Each row is a point on a tangle of strands that fork, close into loops and nearly touch. The rows are in no order.
Points whose rows are less than 45.3 apart are linked; no others are. Some points are linked to none.
K384: [ 26   1 -28  20 -18  35 -20 -30 -33  19  -4]
K150: [-22  42  -1  31  14 -48   0 -29  -8 -17 -27]
K612: [-52  91  -3  32   1 -60 -12 -45 -11  -9 -23]
K301: [ -7 -21  30 -18  17 -16  24  29  28 -14   6]
K534: [-57  27   1  -3  46 -75   7  24  27 -34 -31]
K570: [-12 -32  39 -58  -3 -33  37  57  65 -23  13]
K87: [-86  33 -17 -15  52 -73 -26  47  45 -25 -24]
K83: [ 43 -47  -3  -8 -24  87 -16  10 -11  29  41]
K421: [ 19 -37  14  -7   2  67 -21  45  28  18  63]
K37: [-82  69 -11   0  41 -85 -23  18  28 -29 -29]
K718: [ 53 -30 -36  -9 -35  68  -3 -20 -48  25   1]
K117: [-30  60 -10  32  11 -17 -36 -15   3  -2   5]
K91: [-68  23  -7 -12  49 -67 -10  44  40 -27 -20]
K289: [ 39 -30 -24   7 -21  86 -30  -1 -21  32  32]
K739: [  5  31 -16  30 -11 -32   9 -55 -38  -1 -42]
K434: [-11  -2   3   9  28  14 -23  31  24   1  29]
K533: [ 18 -38  41 -43 -15  11  22  46  48  -9  40]
K287: [ 38 -43  39 -33 -36  -7  50 -10  -5  -7  -7]
K283: [-14  44  -8  35  -2 -45   1 -46 -23  -8 -35]
K270: [ 31   5 -36  13 -27  11   4 -51 -53  14 -35]
K246: [ 24 -13 -15  16  -8  46 -21  -9 -19  17  14]
K184: [ 32 -32  14 -10 -23  -7  43 -32 -34   0 -31]
K235: [ 12  -7  10  11  -2 -35  36 -39 -29 -11 -43]
K399: [ -8 -13  27  -7  17 -30  34  11  13 -19 -12]
K17: [  6 -33  32 -28   6  14  13  46  40  -5  37]
K348: [ 15 -13   4  12   0   8   8 -16 -16   1  -6]
K159: [-11 -32  37 -56   3 -18  28  64  69 -17  27]
K292: [  8 -30  17 -12  12  47 -15  47  33   9  52]
K878: [ 33 -43   8  -4 -11  81 -24  25   8  26  55]
K882: [ 31 -35  31 -21 -24 -15  51 -20 -17  -6 -22]
K209: [ 33 -19 -28  17 -15  83 -46  -1 -16  32  37]
K160: [ 23   9 -41  27 -21  80 -61 -10 -19  37  36]
K982: [ -4  -9  24   0  16 -39  37  -3   2 -22 -23]
K426: [ 41 -26 -11  -6 -27   4  37 -42 -51   7 -38]
K618: [ 23 -22   8   5  -8   1  24 -23 -22  -1 -20]
K596: [ -3 -26  19 -16  19  29  -8  50  38   3  43]
K452: [ 21  23 -35  22 -23 -12   8 -63 -52   8 -43]
K733: [  8 -11   7  13  12  12  -3   4   1   1   9]
K523: [-22 -28  24 -40  22  -5  11  69  60 -10  28]
K238: [ 27 -42  49 -45 -29  -5  37  30  38 -13  27]
K869: [-39  82 -20  33 -13  41 -73 -14  -2  38  46]
K602: [ 27   8 -34  20 -25  23  -8 -42 -43  15 -18]
K887: [ 16 -14   0  14   2  36 -18   5  -5  12  22]
K239: [-68  66  -6  10  37 -84 -10   5  19 -31 -31]
K72: [ 10  25 -38  33 -20  79 -72  -9 -12  40  46]
K913: [ 48 -33 -14 -16 -35  27  32 -35 -51  13 -24]
K781: [ 49 -25 -28  -7 -33  42  14 -31 -50  19 -15]
K779: [-50  58   2  20  29 -84   6 -17   6 -33 -38]
K331: [ 45 -30 -30   0 -28  74 -13 -13 -38  29  12]
K47: [-54  82   0  27  15 -77  -4 -32  -2 -19 -31]
K415: [-21 -12  16 -14  31 -14  11  44  36 -14  11]
K26: [-92  58 -17  -7  48 -81 -31  33  40 -24 -25]
K962: [  7  -9  21   7   5 -39  42 -26 -15 -16 -35]

A piece is two or more points that can be reached from each other along the links. Count, over all rows, the pieces, the separate loops (a circle has one, a figure eight two, a Y none), the forks (points with three links) and the tips (points with one).
pieces -> 4
loops -> 0
forks -> 2
tips -> 10

A fork is a point with three links, a tip a point with one. Leave the first point through the second and follow the links. Name the first fork or tip that comes.
K235, K962 -> K415
K239, K37 -> K534
K384, K246 -> K184
K421, K292 -> K238
K415, K301 -> K235
K17, K596 -> K289
K26, K37 -> K612
K452, K739 -> K150
K289, K209 -> K72

Name the points in between on the shortest way along the links from the first point to the second, in order.
K239, K87 -> K37, K26
K289, K882 -> K331, K718, K781, K913, K426, K184
K47, K37 -> K779, K239
K882, K384 -> K184, K618, K348, K733, K887, K246
